Each scene shows the same named points in several views. A view is turned or mirrored, and shifted as a whole, has a little noise and may leave points out.
In the rows, 128 means zero.

Scene 1
View 1
vem: [159 159 162 161 100 133 138 193 135 111 145 119 116 160  97 140 141 145
 140 143  94 116 104  50 116 157 129 102 126  84]
Musum: [161 144 142 154 104 134 144 164 119 170 142 137 135 108  69 131 136 171
 112 135  96 110 118  72  85 174 166  84 137 127]
kas: [148  92 103 130  63 133 167 154 156 130 148 153 102 109 107 129 115 154
 127 155  98  63 106 134  90  94 102  67 128  97]
Kile: [166 138 122 153  98 122 152 150 116 178 134 140 131  82  79 137 139 173
 103 137  93  94 125  94  77 173 159  69 149 123]
dal: [115 139 131 136  90 114 129 155 160 205 141 124  95  90  93 153 128 181
 108 147  92  97 126  69  75 157 131  96 139 110]
tuso: [143 114  73 137  70 101 164 137 158 213 136 157  89  55  96 143 126 192
 110 162  82  83 124 140  62 156 122  54 175 119]
dol: [163 100 127 144  83 136 155 163 154 118 129 120  85 130  78 133  96 144
 100 141  72  60  96  91 113 117  79  88 119 110]
zoku: [181 118 135 162 122 139 149 148 119 188 119 115 114  94  23 117  95 169
  52 108  66  86 108  65  95 185 139  84 136 180]
lum: [158 157 132 157 134 127 144 146  86 217 135 137 163  71  81 124 157 184
  72 102 123 123 135  69  72 187 215  61 149 155]
vibi: [190 100 127 153  88 143 161 151 124 151 134 142 122 107  31 119  94 168
  99 140  68  74 106  98  89 163 133  83 130 149]
tudu: [108 149  95 153 103 110 152 197 186 205 151 123  55 151 117 123 125 178
 126 126 104 156 100  77 107 151 108  71 165 133]
tolub: [211 156  96 179 105 111 196 178  83  91 136 158 157 124 144 122 189 139
 146 132 121 119 106 142 112 148 166  18 180  78]
dogob: [140 152 115 151 100 110 159 178 138 124 143 126 104 133 158 140 162 142
 128 129 123 112 108  93 117 119 121  57 153  71]
Duv: [140 157  91 149 108 102 174 178 128 126 143 137 117 126 187 132 182 142
 132 120 145 125 112 115 111 108 139  31 168  70]
mife: [167 120  53 152  96 105 194 148 121 175 135 158 115  78 138 114 152 166
 102 122 122 103 111 163  89 124 141   9 187 122]
seves: [135 133  95 145  80  97 161 173 174 133 132 121  57 120 153 158 141 145
 125 151  90  88 104 109 113 119  67  64 164  63]
dubon: [184 137 119 151 112 124 171 152  86 108 128 139 159  99 136 130 165 135
  96 110 128  83 117 109 108 120 159  40 140  91]
nofin: [122 110  99 124  78 117 152 140 160 196 142 143 101  73 110 141 123 177
 104 146 105  76 125 116  71 122 126  69 141 110]
gik: [165 160 114 164  95 110 159 171 126 163 140 146 123 107 104 140 158 171
 137 148  93 122 118 101  89 179 156  63 172 100]
ger: [156 166 111 170 105 109 156 179 133 188 143 141 109 114 101 136 156 180
 133 138  97 145 116  90  89 192 157  63 180 119]
voz: [196  93 135 152 100 155 166 154 109 109 131 138 137 121  52 104 101 145
  84 119  89  63  99 102 109 126 129  72 113 143]
nubo: [165 150  93 174 127 117 177 200 131 140 136 122  97 159 130 104 148 147
 105  95 119 149  91  92 134 139 128  35 167 131]
saz: [185 123  84 162  68 111 185 174 147 123 139 158  89 119 105 136 136 158
 151 169  72  96 101 149 101 151 101  50 178  89]
View 2
voz: [106 144 102 151 151 126  28 130 154 136 100  83 107 167 100 118 132 122
 124 102 158 105 121  91 121 118 108 154 143 179]
dol: [126 145  87 122 153 103  66 112 130 134 119  85 148 194  95 150 158 137
 149  79 177  78 108 110 103 119 128 159 142 143]
Musum: [115 121  94 128 173 128  89 161 128 113  95  86 127 121 131  99  99 147
 116  53 135 119 111 101 125 128 160 115 117 164]
ger: [144 112  88 100 191 112 118 159  89 104  85  91 134  98 125 104  98 135
 131  37 137 147  98 153 130 121 171 100 130 163]
tuso: [135 113  41  55 168  87 103  97 133  95 108 105 151 129 121 121 110 107
 124  35 219 133  68 129 160 159 144  94 135 162]
zoku: [ 89  84  65 177 176 138  70 132 126 132  80 108 112 150 113 122 117 154
 121  47 135 122  89  73 131 177 119 134 139 195]
dal: [124 121  58  95 171 111 124 148 120 100 116  96 158 147 131 121 111 156
 126  20 178 100  94  92 106 146 177 104 117 139]
kas: [139 169  79  71 150  97  64 109 145 113 134  82 142 165 104 126 136 106
 131  81 220  94 112 123 116 104 135 137 135 141]
mife: [169 144  66  56 172  96  74 139 117  83  82 102 109 120  98 117 111  62
 116  73 218 170  77 144 139 116 120  87 165 184]
tudu: [152 131  42 109 207 122 134 140  46 108 127 109 130 127  94 132 122 141
 149   8 177 121 102 151  73 115 177 129 146 142]
saz: [159 139  99  63 163  78  80  96 111 121 103  77 153 136 104 132 136 101
 152  85 175 121 103 189 150  98 134 134 143 149]
vem: [139 147 130 127 170 114 100 176 107 125 103  65 148 151 118 122 131 166
 147  70 113  87 135 130  85  86 170 141 120 130]
Duv: [196 181 108  55 174  94 101 202  97  80  83  83 123 140  99 125 122  87
 132  76 185 146 106 151  78  60 154  86 157 149]
vibi: [ 96 115  82 141 162 124  52 104 147 133 107  91 125 144 115 112 121 135
 125  73 158 107 107 104 146 148 124 147 127 178]
Kile: [123 115  87 107 169 111  87 150 138 104  86  91 134 126 132 104 102 130
 117  57 156 129  93 103 141 140 148  99 125 172]
lum: [116 102  80 133 182 141  95 204 136  88  61 102 100  98 139  83  70 136
  91  40 137 163  90  69 129 153 154  70 125 198]
seves: [178 153  87  60 164  71 114 135  96 108 103  86 170 185  96 161 158 120
 163  61 194 103  89 155  92  95 150 123 153 123]
tolub: [182 162 152  70 166  92  62 183 121  94  57  67 109 107 109 103 113  76
 128 117 139 165 115 178 136  58 127  99 154 175]
gik: [151 116 110  91 175  97 106 155 110 104  76  81 148 116 128 110 109 130
 134  60 136 136  99 152 139 113 159 102 128 159]
nubo: [168 147  93 126 196 123  88 177  61 111  81  97  90 132  80 131 131 108
 142  65 151 149 112 158  77  85 136 126 169 171]
nofin: [131 140  47  70 159 100  99 128 140  94 121 100 146 153 117 122 113 117
 121  39 223 114  87  98 120 140 153 100 130 150]
dogob: [176 167 109  75 168  97 105 187  99  95  94  80 139 155 103 132 134 116
 140  71 171 118 111 140  79  74 159 109 147 135]
View 3
tudu: [100 150  86 137 153 188 147 190 130  61 105 143  41 179 156  90  91 166
  98 113 113 122 107 156 100  68 114  94 121 143]
Kile: [114 131 157 131 119 129 166 180 154 109 111  94 116 136 140 116 124 121
 118 133 114 111 133 110 108 112  98 126  97 121]
dal: [103 127 138 144 167 161 172 208 153  87 113 129  95 156 133 132 117 138
 136 131 116  85 119 129  80  83  91 118 106 127]
Musum: [121 142 145 128 136 116 167 187 164  91 123 103  98 131 151 103 113 128
 123 135 110 126 132 106  96 124  87 118  94 115]
nofin: [ 98 114 148 147 137 197 181 157 146 107 107 129 110 168 136 149 129 114
 121 141 122  92 114 135  84  91 129 131 111 128]
lum: [109 123 170 142 130 100 150 197 177 121 115  53 127 133 171  64 107 130
 102 126  94 110 157  93  89  94 102 104  76  58]
zoku: [176 131 142 127 107 120 156 174 178 119 131 102  96 118 107  85  63 139
 134 126  81  97 138 136  92 122 109 133  41 127]
seves: [ 86 121  99 101 142 179 177 151 114  99  60 163  46 189 141 157 157 137
 111 118 143  97 103 162 107 111  99 113 125 196]
tuso: [ 99 119 152 160  96 209 161 166 127 113 102 109 132 157 119 148 127 125
 113 135 128  89 112 129 125  65 129 144 118 143]
nubo: [104 144  89  96 115 132 148 133 137  98  75 120  31 173 189  67 114 147
  70 108 113 149 127 146 115 127 119  84  99 140]
mife: [ 83 113 145 128  73 183 155 110 122 137  68  89 112 175 172 116 146 115
  66 127 130 122 127 131 130  99 153 119 119 124]
vibi: [163 147 144 123 101 137 174 147 161  99 135 119 105 115 113 122  96 115
 133 145 103 125 121 126 104 148 112 145  76 149]
ger: [ 94 150 126 131 121 133 144 202 133  83 101  91  89 145 162  93 122 151
  99 114 123 127 125 112 130  87  87 105 119 130]
gik: [ 91 145 135 120 119 126 155 188 131  89  96  93  97 142 162 114 144 134
 102 125 130 129 126 107 131 109  82 112 123 139]
voz: [164 140 138  97 106 119 187 110 170 115 121 132  85 128 131 118 109  98
 125 149 102 137 125 130  85 186 123 137  65 145]
Duv: [ 46 119 113  96 138 145 169 128 124 110  49 119  54 199 212 115 182 122
  70 117 142 137 126 128 103 123 113  83 138 133]
kas: [110 131 136 120 123 188 197 113 138  99 105 157  88 165 137 165 145  97
 119 151 132 122 102 142  90 143 132 138 119 162]
saz: [105 147 116 109  83 168 166 137 108  90  85 129  83 151 137 152 153 122
  99 131 143 138 102 132 155 131 105 134 135 194]
dol: [148 136 113 100 134 153 191 131 152  99 107 169  59 154 115 148 115 118
 139 138 116 110 108 155  83 157 107 134  82 186]
dogob: [ 72 128 106  95 153 139 177 148 133  98  67 137  48 185 185 124 166 125
  97 121 137 125 118 134  94 132  96  93 124 150]
dubon: [ 90 113 145  88 117 100 180 115 153 139  67  98  87 161 185 116 167  98
  91 131 125 131 146 114  94 166 108 106  94 123]
tolub: [ 71 141 133  83  80  98 160 116 120 118  57  78  80 154 206 105 187 109
  62 125 144 168 135  99 149 166 100  99 131 145]
vem: [115 159 106  90 171  95 178 186 153  65 104 144  41 144 163 116 137 132
 131 127 125 141 117 121  92 159  55 100 111 162]
View 4
vibi: [163  79 144 122 117 164 104 143 131  85 120 129 141 121 112 131 115  98
 112  96 110 105  77 163 165  75 135 116 190 154]
gik: [137 113 167 101  69 165 137 156 158  78 138 154 137 131 119 129 120 145
 137 146 148 161  96 146 100  91 107 109 143 144]
mife: [169 137 162  81  54 166 113 165  95  51 168 141 110 150 162 102 130 112
  62 152 147 188  81 128 119 130  95 124 166 125]
lum: [ 95  79 148  70 126 157 137 171 148  96 153 159 168 171 108  97  54 128
 111 174  92 174 132 162 157 111 109 125 137 130]
Kile: [142  99 159  98  98 160 123 158 138  78 137 147 146 142 107 114 103 129
 121 146 108 151 100 155 133  82 128 125 159 147]
saz: [193 134 173 125  42 175 113 142 131  55 134 137 104 107 143 139 167 122
 118 109 173 141  61 135  91  87 108 105 173 149]
zoku: [139  49 122 115 150 154 108 125 126 111 130 126 156 142  99 100  74  97
 121 106 105 134  91 135 184  68 130 118 183 135]
vem: [118  91 189 136  73 134 158 124 163 116 117  99 157 110 111 166 143 185
 157 135 147 116  97 158 128  57 105  81 162 161]
dol: [186  96 180 150  80 140 117 109  99  89 119  77 130 107 120 141 163 144
 117 102 130 109  59 130 147  44 133  99 209 160]
Duv: [136 141 208  94  22 141 159 147 111  79 163 101 132 144 169 137 158 186
  92 183 167 183 100 129 100 113  72  94 152 137]
voz: [157  76 166 139 109 153 115 133 107 103 125  81 155 134 144 131 129 115
  93 103 102  86  93 172 196  93 111 109 210 163]
tuso: [183 132 147  79  75 159  99 162 102  38 146 168 107 128 102 109 122 107
  94 142 116 184  52 120 106  67 163 128 168 127]
tudu: [113 100 128  88  80 104 150 124 118  99 152 133 121 101 114 168 123 158
 114 142 179 188  44  90 116  50 123  74 150 108]
kas: [182 132 183 114  56 138 115 150  85  57 133 103 120 110 135 154 171 141
  80 127 119 125  52 153 137  74 143 107 197 156]
ger: [120 102 148  91  83 157 139 152 160  89 147 167 135 128 113 132 102 139
 138 147 160 177  89 131 103  86 107 102 135 129]
seves: [180 131 196 124  35 134 136 113  97  70 139  93 112 114 127 132 176 175
 118 144 161 169  58  94  89  45 123  95 178 139]
dubon: [148 115 212 117  56 169 138 151 121  88 147  89 152 165 161 106 136 155
  95 162 119 140 130 168 141 124  76 118 173 159]
Musum: [120  85 157 101 105 151 136 154 150  92 130 142 156 133 103 134  99 139
 129 140 113 135 100 164 142  78 122 109 157 147]
nubo: [121  93 153 112  67 138 154 119 122 116 160 101 134 134 165 140 130 151
 101 135 192 165  89 111 136 109  58  80 160 123]
tolub: [152 135 204 117  28 196 141 162 155  79 152 123 134 153 187 121 150 144
 109 147 175 145 126 170 100 157  39 110 151 160]
dal: [131 101 161  88  95 123 135 143 121  79 132 138 140 121  74 135 110 162
 126 160 105 166  72 129 124  35 162 109 158 134]
nofin: [161 126 167  83  76 133 119 160  89  54 142 133 124 126 106 129 130 139
  84 159  98 167  58 134 128  59 163 118 174 137]
dogob: [138 124 202 112  40 133 154 133 120  88 148  92 133 130 142 143 159 187
 114 165 157 161  90 127 107  83  95  90 161 145]
View 5
voz: [130  98  72 155 185 136 156 108 100 137 107 129 166 106 165  97 154 145
 128 136  98 121  66 109 112 125 131 125  97 152]
dal: [117  80 154 108 225 165 123 125 141 193  94 183 149 134 154  95 129  73
 169 113 164 109 132 151 126 112 110 164  99 153]
nubo: [121 112 147 132 121 120  82 126 144 175 127  93 121 139 169 105 123 160
 168 106 148 134 122 116  88 131 116 121 129 107]
ger: [ 86  73 161 137 181 120 122 131 142 205 123 123 130 137 145  76 111 104
 189 127 179 108 147 148 106  94 106 120 117 129]
mife: [126  36 150 167 170 158 102 209 149 151 134 107 124 147 149 101 117 147
 170 115 100  95 145 115 146  97 121 115 142 119]
Musum: [ 97  78 116 130 193 132 144 113 122 184 107 146 154 120 160  99 121  98
 167 140 167 110 104 146 105  95 104 127  88 151]
lum: [ 96  32 112 121 160 145 125 165 120 175  96 121 155 105 144 114  84  96
 199 156 186  93  87 179 117  81  64 118  52 140]
gik: [ 89  73 150 150 187 129 135 128 141 194 137 130 135 144 153  91 106  98
 169 129 163  99 133 135 104  90 118 109 130 138]
tuso: [118  38 161 153 241 168 131 185 145 174 111 156 141 136 131  59 142 101
 174 111 114  88 161 140 166 105 124 150 132 139]
seves: [130 122 186 138 198 165 102 123 167 179 137 163 119 169 162  97 131 104
 129  71 114 106 141 102 111 148 157 148 181 138]
nofin: [135  62 145 129 233 181 122 165 144 165 103 173 149 143 157 104 141 102
 159 109 118 102 143 130 150 108 122 159 117 148]
zoku: [112  77  96 127 187 133 144 120 100 165  75 135 162  73 121  50 145 119
 171 136 145 110  64 167 124 144 101 157  64 141]
vibi: [116  80  91 154 216 131 166 114 103 160  98 141 163 102 143  61 160 126
 150 137 119 117  95 128 126 118 128 140  95 153]
Kile: [100  59 124 141 197 146 143 141 126 175 110 143 149 123 144  90 113  95
 169 136 148  91 106 146 123  96 108 128  99 150]
saz: [113  89 159 174 204 137 135 135 145 172 148 126 126 156 152  68 143 131
 142 102 102 104 153  97 121 112 157 119 175 134]
dol: [139 127 121 138 212 153 139  92 126 156 109 165 153 127 161  85 166 122
 118  98 100 122  95 105 113 150 154 155 133 153]
tolub: [ 92  73 139 188 132 120 130 150 145 164 176  79 119 164 174 129  82 139
 142 132 127  91 114  94  85  77 132  54 163 129]
vem: [100 141 135 125 182 121 137  57 135 195 127 152 144 147 183 117 123  94
 137 120 173 126 101 117  66 116 134 121 122 154]
dubon: [118  76 117 154 145 158 127 151 135 144 144 118 140 145 177 152  84 120
 132 128 119  87  73 109 100 101 123  89 127 145]
tudu: [121 111 178 102 186 134  80 119 155 206  99 145 129 148 160  80 155 129
 190  92 170 149 178 136 112 131 113 168 120 113]
Duv: [124  91 172 138 142 159  84 155 171 170 153 123 117 183 191 160  89 126
 149  99 136 107 141 101  94  98 127  98 158 126]
kas: [143  92 129 154 229 165 137 135 139 150 123 163 153 154 179 112 159 129
 125 110  84 116 138  89 133 109 151 141 143 153]
View 6
mife: [ 91  86 158 198 182 173 141 234  82 153 136 126 135 118 112 142 180 183
 170 175 162 111 167 116 143 137 187 161 147 128]
Duv: [111 110 145 179 160 167 151 174 105 153 141 136 174 104  68 156 163 126
 119 194 203  92 118 132 154 134 206 180 130 145]
dogob: [109 121 169 164 156 176 141 157 105 147 137 131 186 112  78 149 144 113
 110 171 180 104 112 144 163 117 176 169 117 153]
dol: [122 131 192 159 164 177 122 157  91 134 118 101 192 132 124 135 105 149
 136 121 105 137 128 164 200 102 110 125  86 150]
tuso: [ 84  85 199 164 199 178 114 254  54 150 117 138 143 140 143 147 174 133
 148 132 112 134 178 115 127 120 138 145 139 157]
nofin: [102 104 178 149 195 160 109 228  79 152  93 121 163 148 127 156 147 124
 142 149 121 126 152 126 128 120 131 136 129 160]
lum: [ 25 142 208 127 155 169 142 202 158 152  92  90 123 142 122  67 147 124
 173 165 168 116 164 130  69 108 166 139 194 119]
tudu: [ 96 123 177 137 113 170  91 188  91 137 145 151 139 169 103 119 173 121
  64 162 149  88 143 126 169 104 114 144 149 177]
saz: [100 103 199 213 171 189 139 182  55 144 162 142 162  93 131 142 169 136
 137 133 142 123 160 120 190 109 154 156  83 151]
dubon: [ 89 127 170 181 179 172 174 165 136 152 115  89 176  94  89 125 126 151
 181 171 182 121 127 151 138 125 200 160 123 112]
vibi: [ 67 144 218 164 156 173 122 181 111 139 111  85 146 134 160  83 123 157
 177 119 107 134 170 139 155  95 105 108 117 127]
kas: [131 115 166 186 190 156 119 191  70 150 108 110 184 116 132 168 133 140
 156 147 125 123 142 129 174 119 133 129  79 152]
nubo: [ 91 128 164 173 109 175 138 156 125 136 162 122 142 132  85 101 155 172
 112 179 182  88 134 143 190 114 162 159 144 136]
vem: [ 87 161 211 149 133 178 137 112 126 137 130 111 188 107 108 103 119  79
 104 142 165 112 115 150 166  89 136 143  95 155]
seves: [129  96 181 162 175 192 132 182  63 138 145 149 190 126  88 174 148 124
  88 141 140 124 117 152 193 118 152 174 104 171]
voz: [ 95 149 190 180 158 164 139 153 125 142 105  65 169 116 137 102  98 177
 193 135 120 133 145 157 177 103 124 111  94 118]
Kile: [ 60 129 214 153 175 177 136 196 112 150 109 105 152 124 134 102 143 117
 161 139 141 131 162 132 117 107 149 138 141 137]
dal: [ 78 125 207 117 170 173 108 201 100 144  97 124 164 155 126 129 143  85
 113 138 127 127 144 137 118 104 120 137 144 171]
tolub: [ 78 120 178 227 159 181 184 156 112 154 161 116 159  57  96 116 165 142
 169 176 216 103 143 123 155 121 223 175 105 112]
gik: [ 62 123 213 170 159 184 140 180 100 148 140 129 149 106 123 107 167 100
 132 147 171 114 155 122 133 104 167 157 131 147]
ger: [ 49 124 215 159 139 186 130 187 104 146 146 136 133 125 121  91 177 104
 117 152 168 105 163 118 128 102 154 155 151 151]

In a view up to two points have been moved. Name them for each view, in the order of its rows, or write none.
view 1 -> none
view 2 -> gik
view 3 -> none
view 4 -> dol, voz
view 5 -> saz
view 6 -> vibi
